Each scene shows the same named points in several views. A view is turned or mirrored, shifted and resized as a whole, has a little noise and may leave points out.
In the rows, zero is written as 128.

Scene 1
View 1
q_626: [122 129 130 141 115 117 128 135 120 111 120 127 109 125 116 140 105 137
 137 122 137 111 139 139 133 140 127 121 116 108 121 122 146 115 141 134
 137 110 109 129 154 151 136 128 128  77 128 128 108 112 133 147 114 122
 143 126 150 123 134 135 118 147 109 156 144 146 151 157 142 117 151 115
 123 125 113 129]
q_364: [129 126 139 145 117 128 125 136 133 108 117 120 106 123 108 137 112 134
 134 136 138 104 137 140 140 146 128 110  98 108 124 117 146 109 133 148
 138 109 101 138 161 146 139 117 134  60 129 131 102 102 124 166 114 119
 150 118 150 134 138 138 119 138 112 172 151 140 149 170 158 118 157 104
 125 110 119 125]
q_411: [117 119 112 154 123 113 145 127 112 114 115 123 108 123 130 137 106 129
 142 103 137 100 147 127 119 125 135 117 141  80 123 126 118 115 113 146
 143 101 110 110 158 150 131 137 128  88 148 126 105 126 143 126  98 127
 132 123 139 107 137 130 118 150 121 170 141 136 152 146 114 107 130 108
 106 129 115 120]
q_644: [115 132 125 141 108 118 137 128 109 114 109 134 123 119 120 137  93 133
 132 104 142 115 156 125 129 129 124 121 118 106 115 130 147 121 151 124
 139 110 117 118 150 169 122 136 119 106 130 119 110 112 142 125 100 115
 142 136 155  97 122 125 108 144  95 139 141 134 153 127 125 113 136 119
 117 134 105 138]
q_805: [143 124 113 138 129 109 142 133 124 108 138 128  99 149 120 140 110 155
 137 121 145 105 137 138 103 147 152 150 172 100 105 121 127 128 136 127
 137  93 129  76 150 133 131 138 123  94 143 119 110 140 159 131 144 144
 121 117 134 136 145 123 107 168 136 142 138 159 148 163 106 127 143 114
 125 157 111 140]
q_976: [116 125 131 120 113 117 126 137 132  96 117 118 123 128 126 142 112 133
 132 136 125 124 139 135 120 126 100 130 115 106 140 140 152 133 140 129
 133 132 117 131 153 140 147 131 131  98 124 151 106 116 132 126 105 114
 132 134 151 130 126 128 114 153  86 146 148 149 164 144 146 134 145 118
 125 135 112 134]
q_490: [144 121 119 126 126 116 128 141 129 101 140 127 101 154 108 143 109 159
 133 143 145 116 135 148 114 153 139 157 157 123 113 121 145 132 156 120
 130  99 125  93 143 134 136 135 126  94 124 120 114 130 155 142 153 140
 128 119 146 154 141 130 109 165 118 128 143 170 151 169 130 135 159 120
 140 160 110 142]
q_417: [137 156 165 164 115 115 155 120 109 115 102 124 118 113 126 143  96 129
 119 105 153  99 165 107 129 117 120  90 110  84 109 112 144 109 128 139
 152 100 117 123 151 158 130 127 126 100 142 132 112 119 137 114  82 111
 157 119 137  83 125 126 115 132  95 164 148 103 134 121 110 111 129  90
 108 111 110 144]
q_404: [110 121 112 148 125 110 139 129 113 114 115 125 114 119 128 137 107 132
 141 104 136 103 145 123 119 129 129 121 136  89 124 131 126 121 123 139
 139 112 110 112 160 154 130 137 123  90 140 125 104 121 141 127 101 127
 128 125 147 105 132 130 118 152 119 164 139 138 153 142 114 114 131 114
 104 129 112 124]
q_621: [115 118 114 134 116 116 130 134 119 113 116 125 111 126 121 136 105 136
 138 117 134 110 143 136 124 136 129 127 132 106 125 131 140 124 142 129
 137 111 113 114 154 153 130 134 128  93 132 129 110 116 141 136 116 125
 132 133 155 123 129 130 114 152 109 146 139 153 156 149 130 118 146 120
 118 136 112 129]
q_736: [126 130 125 118 122 103 139 134 131  95 128 115 118 143 136 139 112 145
 127 128 129 119 140 131  99 125 117 149 164  94 129 140 138 146 130 124
 135 116 130  91 148 127 148 143 121 115 136 148 110 140 154  99 114 133
 114 126 136 132 131 116 107 174 103 141 139 155 158 139 112 138 134 113
 119 157 107 145]
q_636: [147 126 131 137 133 105 137 134 132 102 136 118  99 151 124 142 116 153
 131 135 141 107 133 133 102 140 138 142 162  93 119 122 130 127 120 136
 140  99 124  92 153 116 149 136 132  83 141 135 106 137 151 133 131 143
 124 115 130 146 147 125 115 165 130 160 143 153 147 172 119 137 144 101
 128 152 115 137]
q_800: [101 109 102 136 118 116 127 135 121 108 121 121 112 123 124 137 107 134
 146 119 123 112 144 137 120 136 123 134 131 105 136 141 132 124 136 139
 132 120 106 122 161 148 132 136 124  83 131 132 103 117 138 138 111 127
 124 132 154 125 129 129 118 152 112 155 139 158 165 152 139 119 143 125
 113 137 113 120]
q_341: [136 126 127 133 123 120 126 138 127 105 134 129 105 140 104 141 102 152
 135 136 146 110 136 146 128 153 138 137 131 124 112 120 150 123 160 124
 134 102 118 112 143 143 137 129 126  80 128 121 110 116 143 155 143 130
 142 126 149 143 137 134 107 153 118 142 148 161 146 168 143 125 162 115
 139 144 114 131]
View 2
q_621: [131 123 127 144 132 130 122 134 131 103 128 139 145 126 121 138 122 134
 114  87 102 135 105 139 117 123 111 157 131 107 147 116 135 131 125 126
 116 135 146 114 135 120 124 116 124 141 126 130 118 111 139 110 152 103
 114 122  96 144 134 120 113 119 133 125 122 132 132 143 101 148 130 134
 110 138 128 139]
q_626: [126 112 122 139 131 137 119 128 139  96 132 132 129 127 127 128 126 141
 105  96  97 131 103 138 110 120 117 151 119  99 155 126 132 131 114 126
 117 142 146 125 129 112 128 114 125 135 116 126 115 107 143 116 138 109
 119 130  78 142 132 131 115 125 128 126 119 136 128 138 113 145 126 133
 117 126 108 132]
q_417: [158 133 118 136 143 124 105 105 139 103 134 114 166 157 120 134 143 178
 121 102  65 113 108 137  88 118 148 185 122  93 167 116 140 150 131 142
 149  93 122 136 150 129 102 143 124 138 103 117 115  92 140 123 128  90
 145 172  92 140  93 130 136 164 137 128 139 148 133 150 137 138  98 139
 117 118  94 137]
q_736: [118 157 129 139 124 116 111 156 111 136 147 114 166 140 104 152 119 128
 117  72 102 139 122 135 103 117 116 146 135 112 147 129 130 110 142 103
 134 142 152 106 140 135 101 150 124 164 128 150 139 127 125 123 184  99
 104 120 120 155 147  84 120 109 118 127 126 128 128 149  93 152  92 161
  87 120 149 152]
q_404: [140 130 110 149 131 134 123 135 120 106 124 143 151 139 136 145 120 150
 116  78 107 128 104 143 116 130 121 169 136 114 145 111 137 143 137 115
 121 113 139 110 143 125 122 135 140 138 125 121 116 109 142 118 150  89
 129 135  98 150 118 109 124 128 134 129 132 140 134 140 108 156 120 134
 121 134 133 141]
q_644: [149 119 137 143 149 117 121 122 131 105 122 142 156 133 106 140 137 140
 115  90  78 136 118 135 113 117 116 168 136 101 152 117 146 138 132 148
 127 112 131 127 139 127 111 124 121 148 127 137 116  91 141 115 144  92
 122 139 103 146 134 141 117 138 148 126 129 132 126 145 116 137 126 135
 113 138 108 142]
q_800: [124 120 123 150 127 132 126 143 126  99 126 147 138 124 129 146 117 132
 114  78 117 144 100 145 128 120 102 156 129 117 145 116 134 136 131 117
 110 133 153 109 139 120 129 120 126 143 131 127 122 107 138 116 157 100
 117 118  84 151 136 116 116 114 137 132 122 136 135 139 100 153 138 134
 124 134 137 141]
q_490: [103 129 136 141 120 133 123 140 131 125 136 121 130 103 103 117 125 116
 101  86 101 134 130 133 117 112 111 127 124  98 166 137 126 110 115 110
 106 173 162 109 113 105 120 124 113 133 118 143 131 154 133  97 156 127
  81 101 119 140 165  95 103 100 105 101 109 112 118 155  64 151 112 146
  87 134 133 141]
q_976: [110 129 137 128 132 120 114 152 133 102 150 121 141 137 116 152 120 126
 113  99 103 148  85 146 109 110 107 148 122 106 140 142 121 123 129 125
 123 159 152 134 141 129 113 113 119 166 129 148 128  91 138 133 166 107
 112 128  69 154 141 124 116 121 135 147 116 144 131 137 128 144 115 150
 113 108 116 149]
q_364: [115 103 108 132 126 147 112 119 152  81 144 130 107 117 147 119 122 153
 105 103 100 124  82 149 106 121 122 148 101  95 159 132 119 143 102 118
 111 155 155 127 130 102 135 107 124 117  99 117 120 110 148 122 125 121
 123 138  52 138 120 127 114 131 126 132 105 145 128 132 126 154 121 129
 131 109  99 126]
q_805: [119 145 114 151 118 138 121 130 122 135 128 124 147 113 115 119 124 131
 108  69 109 124 134 127 108 128 125 140 135 104 162 116 135 119 126  97
 116 145 151  93 126 108 119 147 123 116 109 130 131 163 130  93 158 107
 100 108 134 139 147  77 112 110  95  94 121 115 121 159  55 153 107 143
  91 141 152 138]
q_341: [106 122 128 144 121 136 119 121 136 115 135 124 125 103 117 112 127 129
  94  94  99 127 126 135 115 114 114 132 123  89 166 132 126 119 109 108
 102 163 160 111 115 102 126 119 119 119 109 137 120 149 134  95 147 128
  89 107 112 137 151 106 103 109 108 101 112 120 122 154  73 149 121 131
  99 130 119 133]
q_411: [146 131 100 151 128 138 114 127 125 103 120 140 150 136 142 144 121 154
 121  74 111 125  94 140 111 128 130 170 131 114 152 104 137 155 137 110
 128 110 136 108 142 119 126 142 143 124 114 111 121 117 138 111 148  89
 136 142  96 147 109  99 127 130 127 127 133 136 137 148  99 161 119 131
 119 133 134 135]
View 3
q_636: [126 123 115 136 141 117 117 125 145 138 144 131 116 114 152 153 114 144
 140 134 123 119 146 123 144 127 131 127 147 132 139 122 137 128 117 105
 132 135 139 122 142 118 119 116 147 137 143 144 122 152 124 117 141 129
 121 149 145 131 153 120 132 138 130 131 139 117 104 119 141 130  92 116
 114 133 116 131]
q_411: [127 113 114 130 150 114 118 128 140 124 137 118 137 143 147 140 132 125
 127 129 121 122 133 114 145 131 128 127 146 139 141 131 138 126 125 117
 134 139 128 138 125 133 134 136 134 149 137 123 135 125 124 120 136 139
 126 122 136 128 156 132 146 127 123 129 139 110 112 109 137 142  77 116
 109 140 116 140]
q_805: [134 121 111 130 152 109 115 125 152 142 134 136 109 117 149 149 119 146
 132 123 124 123 145 119 150 127 128 130 148 128 147 117 144 133 107 121
 133 136 136 124 137 116 116 110 131 143 135 135 126 152 116 113 145 123
 126 155 147 127 150 120 133 143 125 125 148 119  89 112 147 134  83 115
 121 132 115 134]
q_490: [137 133 117 116 138 112 107 124 156 146 134 139 106 106 143 145 111 139
 136 119 122 122 138 119 149 126 130 122 138 124 146 131 148 138 107 125
 141 129 129 126 140 117 104 100 131 140 137 142 119 153 123 127 138 113
 135 160 142 135 146 118 129 156 127 130 147 120  91 126 148 123 101 121
 132 132 123 123]
q_364: [122 133 118 119 126 117 106 134 145 121 144 129 144 117 135 139 119 119
 144 129 126 120 120 111 133 132 127 109 136 141 143 153 135 139 133 106
 149 137 110 135 141 131 124 129 134 153 155 139 130 124 141 149 124 127
 130 127 122 136 151 124 134 135 113 135 147 113 126 136 137 136 112 122
 122 142 124 121]
q_976: [136 131 119 106 123 132 112 122 141 133 139 104 131 128 154 135 129 103
 127 125 118 115 124 121 142 130 130 124 132 124 128 157 143 122 131 125
 132 121 121 143 133 137 128 128 150 145 119 151 127 127 138 148 120 124
 136 127 119 145 150 127 133 149 132 146 122 103 114 131 141 110 100 128
 119 135 112 137]
q_404: [131 118 117 119 149 114 117 125 144 123 137 117 133 143 146 137 134 121
 123 126 120 127 133 113 146 131 127 127 141 135 138 138 138 127 124 124
 133 135 125 139 127 135 132 135 133 151 132 126 134 124 125 124 134 134
 132 124 134 131 152 132 146 133 124 131 138 108 109 111 137 137  80 116
 114 137 115 142]
q_621: [133 123 115 112 142 114 110 125 149 130 134 119 126 134 140 134 128 117
 127 120 120 123 128 112 146 132 127 122 137 133 140 140 146 133 121 127
 138 131 121 140 129 132 122 123 131 152 131 131 132 127 126 134 133 126
 134 133 131 135 150 128 141 143 125 131 141 108 107 122 140 132  91 121
 125 136 121 135]
q_736: [133 121 123 117 138 119 122 118 153 142 136 110 106 128 162 141 126 128
 123 124 115 121 143 130 151 119 137 136 137 121 136 130 147 116 118 128
 127 127 141 134 138 127 129 113 151 135 118 141 121 146 122 116 135 127
 124 146 145 134 152 124 133 146 141 139 123 110  93 116 136 113  85 120
 111 126 112 142]
q_800: [137 124 111 114 140 125 112 125 143 130 132 118 134 133 141 139 131 114
 129 121 120 118 129 114 149 135 126 123 142 131 134 140 140 132 121 125
 134 124 123 141 123 139 120 130 134 150 129 140 132 128 129 135 130 124
 140 130 125 136 150 129 142 142 124 132 140 109 107 125 146 129  89 121
 122 138 120 139]
q_417: [106 122 140 114 136  96 120 131 158 102 145 118 133 149 148 118 131 117
 126 131 116 139 113 117 122 120 135 110 111 146 148 155 138 125 150 113
 149 157 115 132 151 130 145 127 137 157 143 101 138  98 137 136 122 149
 109 122 148 116 163 136 145 120 129 130 136  96 132 119 106 149  96 123
 102 128 122 128]
q_341: [132 135 118 115 138 112 105 130 153 135 134 138 118 112 137 142 117 130
 136 120 123 123 129 113 141 129 129 117 134 133 147 138 140 141 114 118
 146 132 120 128 145 119 111 110 127 148 144 135 126 136 128 138 131 114
 136 151 137 131 147 118 128 150 119 129 149 117 103 131 147 129 107 123
 133 137 123 120]
q_644: [132 126 128 102 140 102 114 126 159 121 130 112 124 142 144 119 135 112
 121 115 117 130 121 115 141 124 132 122 120 134 147 146 148 129 127 134
 144 137 116 142 134 136 128 121 129 156 125 117 133 116 126 132 124 131
 131 128 139 130 153 136 142 140 130 133 139 101 108 118 131 133  85 124
 120 127 122 136]
View 4
q_736: [117 129 131 144 109 142 142 129 134 127 139 117 137 149 117 126 132 117
 121 114 138 153 116 141 110 145 127 127 125 125 130 138 118 115 113 126
 132 116 128 140 106 155 141 135 138 130 148 138 128 115 120 138 138 120
 130 125 133 126 132 122 136 120 113 113 120 110 151 113 130 136 105 110
 144 137 136 101]
q_364: [133 132 133 125 128 133 115 142 120 128 118 139 121 131 141 124 114 116
 122 134 128 136 142 119 125 118 112 141 138 119 145 142 127 137 126 104
 132 131 134 117 148 129 125 135 127 127 144 121 111 130 143 126 116 160
 112 128 124 124 141 114 133 131 129 121 118 119 142 118 131 140 106 121
 106 128 131 136]
q_644: [122 135 141 118 121 132 135 136 134 112 134 131 119 132 141 126 128 122
 113 136 130 143 134 119 137 145 140 140 120 119 141 132 122 118  95 106
 128 127 132 137 126 148 132 127 132 126 137 125 117 120 141 131 124 147
 134 126 137 119 140 118 129 125 125  93 124 110 131 124 134 135 113 110
 142 127 133 122]
q_626: [125 132 134 124 122 136 128 139 125 123 129 134 122 134 137 122 121 113
 118 133 132 140 136 125 127 130 124 138 130 118 143 137 125 132 114 103
 131 126 133 127 136 141 127 131 129 128 141 124 113 125 138 129 122 148
 118 126 127 122 140 117 132 127 129 111 122 117 139 123 131 137 110 116
 121 126 129 129]
q_411: [127 146 147 129 107 140 124 135 126 113 145 128 127 130 128 131 134 117
 122 136 145 153 143 121 121 144 129 146 117 131 135 134 126 114 112 114
 134 122 129 129 145 136 125 142 132 127 136 129 109 122 134 146 128 126
 127 123 144 129 140 126 134 122 123 112 114 111 142 118 128 144 117 121
 129 137 134 122]
q_621: [122 132 135 129 118 144 135 136 128 126 133 132 126 137 134 119 127 115
 120 126 135 142 130 131 125 140 128 137 119 123 139 134 119 128 108 104
 130 125 131 131 130 147 129 126 130 125 142 125 115 128 132 135 130 138
 121 126 130 123 140 115 131 127 121 106 123 114 141 120 129 134 113 112
 131 130 128 125]
q_636: [117 129 131 147 113 155 137 138 128 134 131 124 143 148 118 125 123 107
 138 119 139 149 130 131 101 128 124 130 129 133 132 143 119 122 130 121
 130 112 124 133 127 149 124 145 142 134 147 145 106 119 126 130 127 123
 119 114 133 120 133 111 142 119 124 128 113 110 159 108 118 139 100 122
 116 138 128 112]
q_417: [139 142 146 113 123 114 113 139 131 100 126 126 114 127 132 142 122 129
 118 140 132 149 147  94 140 144 143 145 140 124 138 134 126 103 103 123
 130 123 128 136 131 137 136 144 139 127 130 130 113 112 152 130 108 152
 150 130 144 118 142 126 132 121 132 105 117 104 130 128 137 156 112 118
 137 134 148 119]
q_805: [106 129 136 142 109 166 149 139 130 131 140 128 148 148 120 119 126 105
 139 124 141 145 128 135 100 134 137 129 114 130 132 140 122 125 115 117
 129 107 119 137 126 156 118 144 146 131 141 147 106 116 125 133 126 116
 118 109 139 116 138 106 139 120 125 110 113 109 155 114 115 132 103 118
 125 136 117 114]
q_404: [127 145 141 128 106 136 129 129 125 115 146 127 121 130 134 126 140 120
 112 132 141 155 138 133 126 146 124 148 115 128 136 129 121 119 107 110
 138 131 132 127 144 138 130 132 126 124 136 120 115 125 126 149 139 130
 126 131 136 139 138 128 130 124 116 109 115 118 137 120 133 137 120 119
 135 136 132 122]
q_490: [106 117 127 139 120 163 153 143 134 141 125 128 142 151 129 115 118 103
 136 121 133 137 116 137 103 127 130 122 122 118 138 142 119 137 116 109
 124 114 124 138 115 160 122 129 143 133 152 137 114 122 124 122 131 136
 109 116 127 112 137  96 139 126 122 111 123 114 154 113 118 123  98 108
 122 129 116 117]
q_976: [132 129 124 130 123 127 129 131 125 126 126 126 122 141 133 122 124 124
 107 116 126 143 120 140 127 134 114 137 136 117 141 138 122 129 112 111
 131 132 134 132 117 146 144 124 124 128 148 122 129 125 128 131 134 150
 121 135 118 131 135 122 129 130 115 115 126 119 141 116 135 136 107 107
 135 124 137 114]
q_800: [125 136 134 131 113 142 133 131 125 124 140 130 123 133 138 119 132 115
 113 127 137 145 130 139 122 137 120 139 117 123 138 136 119 131 112 105
 139 133 132 128 137 142 128 125 121 126 144 118 116 128 125 141 134 137
 116 129 127 132 134 117 129 130 117 109 117 120 143 118 132 131 115 112
 130 129 127 128]
q_341: [116 121 129 128 122 156 141 143 128 136 123 137 134 142 136 115 117 109
 133 129 131 132 127 129 116 122 128 129 127 117 144 142 124 138 117 102
 123 121 125 131 130 151 118 128 140 130 148 131 110 125 136 121 123 146
 108 122 127 112 141 101 138 127 128 109 125 115 148 118 123 127 102 112
 116 125 119 126]
View 5
q_736: [122 128 131 110 104 155 144 125 148 126 112  96 130 157 133 128 130 116
 114 131 139 106 134 139 119 139 142 146 124 129 107 146 124 150 134 136
 158 127 134 151 135 133 132 130 124 113 147 127 100 142 113 129 135 114
 106 105 117 121 137 126 125 121 101 147 123 139 130 133 108 120 155 105
 110 131 114 121]
q_636: [143 130 131 134  96 148 128 123 132 114 107 118 136 139 117 127 132 101
 106 124 138 107 138 141 113 126 141 127 123 127 123 160 139 152 112 134
 165 126 138 149 151 138 126 150 131 108 147 130 110 147 114 111 121 127
  99 113 117 133 136 122 128 120  97 139 138 137 127 130 111 125 152 116
 113 131 118 105]
q_490: [137 132 114 122 115 168 136 118 126 115 113 123 147 140 112 143 135 102
 118 145 146 102 141 145 123 142 141 129 128 151 127 152 112 154 128 144
 166 148 136 145 139 129 130 138 130 116 149 128 118 147 116 112 125 136
 102 113 116 126 134 107 151 128  94 120 119 129 127 146 107 126 143 117
 106 115 103 114]
q_404: [124 124 139 118 107 137 145 137 142 130 107 106 136 142 134 112 126 113
 110 120 144 113 136 146 102 117 141 141 137 108 112 142 132 139 110 133
 131 122 133 131 138 158 130 131 129 129 138 127 111 136 128 125 134 118
 103 119 142 138 140 137 131 137 136 149 132 125 123 125 124 148 150 126
 123 131 138 104]
q_976: [118 127 160 116 105 146 133 125 135 142 112 113 150 142 137 123 124 136
 128 131 135 109 132 146 127 128 134 132 144 116 114 130 105 132 138 142
 146 135 133 134 125 138 126 133 128 113 152 142 115 129 121 137 129 114
 120 103 131 131 131 139 133 116 125 138 122 127 135 122 107 122 146 124
 129 128 152 115]
q_644: [123 136 134 109 118 153 153 144 141 134 112 110 144 143 142 124 130 122
 125 134 150 114 143 151 107 126 132 141 142 117 119 132 112 138 126 132
 119 135 132 130 124 147 134 120 133 132 138 124 125 124 135 135 144 127
 116 114 137 129 133 138 150 140 138 139 117 118 131 121 124 146 148 123
 128 125 150 108]
q_800: [124 116 153 113 110 140 141 127 135 132 107 112 146 139 124 116 125 128
 114 124 137 107 133 144 112 124 134 135 144 119 112 133 115 135 118 145
 141 133 137 123 128 153 126 134 126 129 147 139 109 138 123 126 128 113
 106 109 146 140 139 131 136 127 134 137 125 124 123 131 120 144 141 129
 121 122 136 109]
q_417: [124 142 133 122  95 136 148 160 141 134 110 115 126 145 163 118 126 112
 123 124 153 121 151 155  95 112 133 135 131  98 119 142 138 135 114 118
 104 119 131 142 134 149 139 129 139 112 133 112 126 102 136 131 147 131
 118 116 127 127 124 163 141 137 140 156 135 124 138  95 132 142 165 120
 134 139 178 101]
q_805: [141 130 114 125 109 154 140 128 135 109 109 113 137 140 110 134 137  96
 103 133 147 108 139 137 106 131 144 135 125 139 121 158 134 155 110 138
 158 130 133 142 147 140 129 140 130 121 143 125 112 151 119 105 128 131
  91 118 124 136 144 112 138 134  99 133 127 131 122 140 115 138 149 117
 104 123 104 106]
q_626: [130 130 147 125 107 147 133 133 128 133 108 123 148 131 128 125 125 119
 119 130 142 114 143 147 113 118 130 126 144 114 124 139 122 133 112 139
 135 135 137 128 135 147 127 142 129 118 147 139 125 128 127 124 127 127
 111 114 137 142 134 134 147 128 131 133 131 118 129 121 115 138 143 130
 128 120 153 102]
q_621: [125 127 139 116 109 147 143 136 138 137 111 114 143 140 138 122 126 121
 123 129 144 116 143 149 112 124 131 132 142 116 115 133 120 133 124 136
 130 135 133 131 129 146 130 128 130 123 143 131 122 125 130 129 136 124
 111 111 136 132 132 136 141 129 131 139 126 123 131 122 118 142 147 125
 126 127 149 106]
q_341: [140 133 132 131 111 161 130 124 121 123 113 133 155 127 117 134 131 111
 119 136 144 111 139 147 117 128 130 118 141 131 133 148 117 142 115 143
 145 142 136 131 137 139 128 147 132 119 152 138 128 137 125 113 124 139
 109 114 133 139 130 118 158 126 116 119 125 121 130 134 113 133 139 129
 120 113 135 102]

In a view up to two points have been moved. Name them for each view, in the order of its rows, or write -.
view 1 | -
view 2 | q_341
view 3 | q_976, q_417
view 4 | q_404
view 5 | q_490, q_621
